Each row is a point on a landscape with many valleys, with its height.
A ball rolls from a point to the lowest of its 6 nearest points, and stops where none of them is lower. Distance is the straight distance between rows; heights are no part of it.
zas (h 2.81): [153 166 141 117 134 117 142 144 134 126]
punim (h 5.86): [143 120 153  99  93 150   4 120 135 172]
zapo (h 7.69): [107  78 109 128 131 154 125 121 112 111]
biga (h 3.77): [148 187 139 146 130  77 173 137 145 130]
dezus (h 2.00): [106 139 100 174 129  90 194 112 130 136]
det (h 3.48): [168 190 153  92 140 121 126 137 156 139]
Puzur (h 3.58): [ 99 123  90 179 135 111 199 101 133 135]
Muler (h 4.22): [133 112 146 108 126 147  89 140 116 119]
dip (h 2.98): [138 144 127 130 133 117 153 142 124 117]
pof (h 3.20): [165 194 150 108 139 105 143 137 156 138]
Mive (h 3.39): [114 162 114 172 124  67 194 123 133 135]
Dat (h 5.59): [114  87 137 115 111 155  61 133 105 119]
Gima (h 2.15): [139 151 122 143 130 102 172 138 127 120]
Rano (h 2.07): [132 142 118 141 133 107 166 137 124 120]
nav (h 3.18): [115 124 102 156 131 112 181 124 123 124]
Bilez (h 2.90): [145 130 158  96 125 147  66 138 127 136]
Tafi (h 3.79): [169 207 150 109 139  93 153 134 164 141]
Ramu (h 2.79): [ 93 152 107 185 125  66 202 105 135 144]
bozu (h 4.49): [127 104 146 106 116 152  63 137 113 126]
budu (h 4.96): [120 113 110 137 134 129 157 132 119 116]
memuk (h 5.22): [137 120 139 113 131 138 115 140 117 116]
pesu (h 6.83): [ 96  65  97 137 135 167 139 110 119 117]
liviz (h 3.31): [152 152 162  76 133 146  66 128 145 154]
zif (h 6.26): [103  76  92 147 139 162 160 106 123 122]
Fulu (h 7.38): [114  94 113 127 133 147 135 131 113 113]
Mefin (h 5.82): [114  82 136 117 102 154  41 132 108 126]
Tubir (h 3.13): [148 161 133 129 134 105 153 143 131 121]
kud (h 3.67): [167 195 156  99 141 114 135 136 161 141]
Tek (h 6.18): [107  92  99 140 135 147 155 120 119 117]
regef (h 5.26): [101 109  86 170 137 132 191 100 130 133]
pera (h 3.92): [152 155 151 104 134 132 115 145 132 126]
nevav (h 4.51): [150 192 141 146 127  73 173 135 149 134]
Zarid (h 4.42): [133 109 151 104 108 151  39 137 117 139]
Zimev (h 6.28): [ 96  60 117 127 109 162  68 122 108 117]
Duvi (h 3.49): [138 116 156  99 116 151  56 137 120 132]
Niv (h 5.85): [101  86  91 155 140 153 170 106 126 125]
fefo (h 1.35): [136 168 126 154 129  82 175 134 135 126]
Sizof (h 3.09): [140 127 152 101 129 143  87 140 120 124]
Gizul (h 3.07): [ 88 136  94 190 130  92 207  88 136 147]
lin (h 4.78): [166 180 157  78 142 132 108 131 156 144]
fas (h 6.56): [ 95  54 106 132 123 170 104 110 113 114]
Dure (h 6.08): [125 101 135 114 124 144 103 139 111 115]
Visem (h 4.53): [127 174 126 165 126  65 186 127 136 135]
mip (h 6.46): [101  62 117 125 119 160  89 123 114 114]
buta (h 1.74): [159 173 146 109 138 120 134 143 142 129]
fuzol (h 2.67): [144 164 131 142 131  95 166 142 134 123]
delok (h 6.47): [109  76 125 118 117 155  87 132 109 114]
duga (h 3.94): [142 183 135 155 126  71 178 135 142 132]
legov (h 3.85): [141 128 160  87 112 150  33 128 131 154]
povi (h 2.53): [114 138 103 161 131 100 188 120 128 129]
Dipev (h 4.79): [143 138 138 116 133 130 128 143 121 117]
teru (h 6.91): [ 84  41  99 142 125 186 108  95 123 117]
guzi (h 7.73): [114  88 124 121 127 152 108 132 109 113]
pobog (h 4.87): [106 103  96 151 137 138 173 117 121 120]
Fona (h 3.30): [158 182 141 126 135 102 155 139 141 128]
nik (h 5.76): [115 103 105 142 134 135 159 127 117 115]
baful (h 3.89): [162 170 156  94 138 130 111 141 143 136]
fina (h 1.86): [150 142 156  95 131 140  90 142 132 133]
tibak (h 6.85): [ 92  56  96 146 137 178 138  96 126 120]
bubeb (h 5.36): [130 105 150 107 100 152  26 131 116 142]
divoz (h 2.78): [122 148 114 158 129  93 182 130 127 126]
Noner (h 3.46): [148 142 162  79 122 150  47 126 139 156]
muko (h 7.93): [117  95 124 123 128 144 120 135 112 112]

Write out the way that a ball takes from each point below.
pobog: nav dezus
nik: nav dezus
Fulu: budu Rano
memuk: Sizof fina

Two balls start at each pair of points below. Name the first point that both come to, or write none.
pesu and guzi: none
Mefin and Duvi: Bilez
zapo and Dure: none
tibak and Muler: none
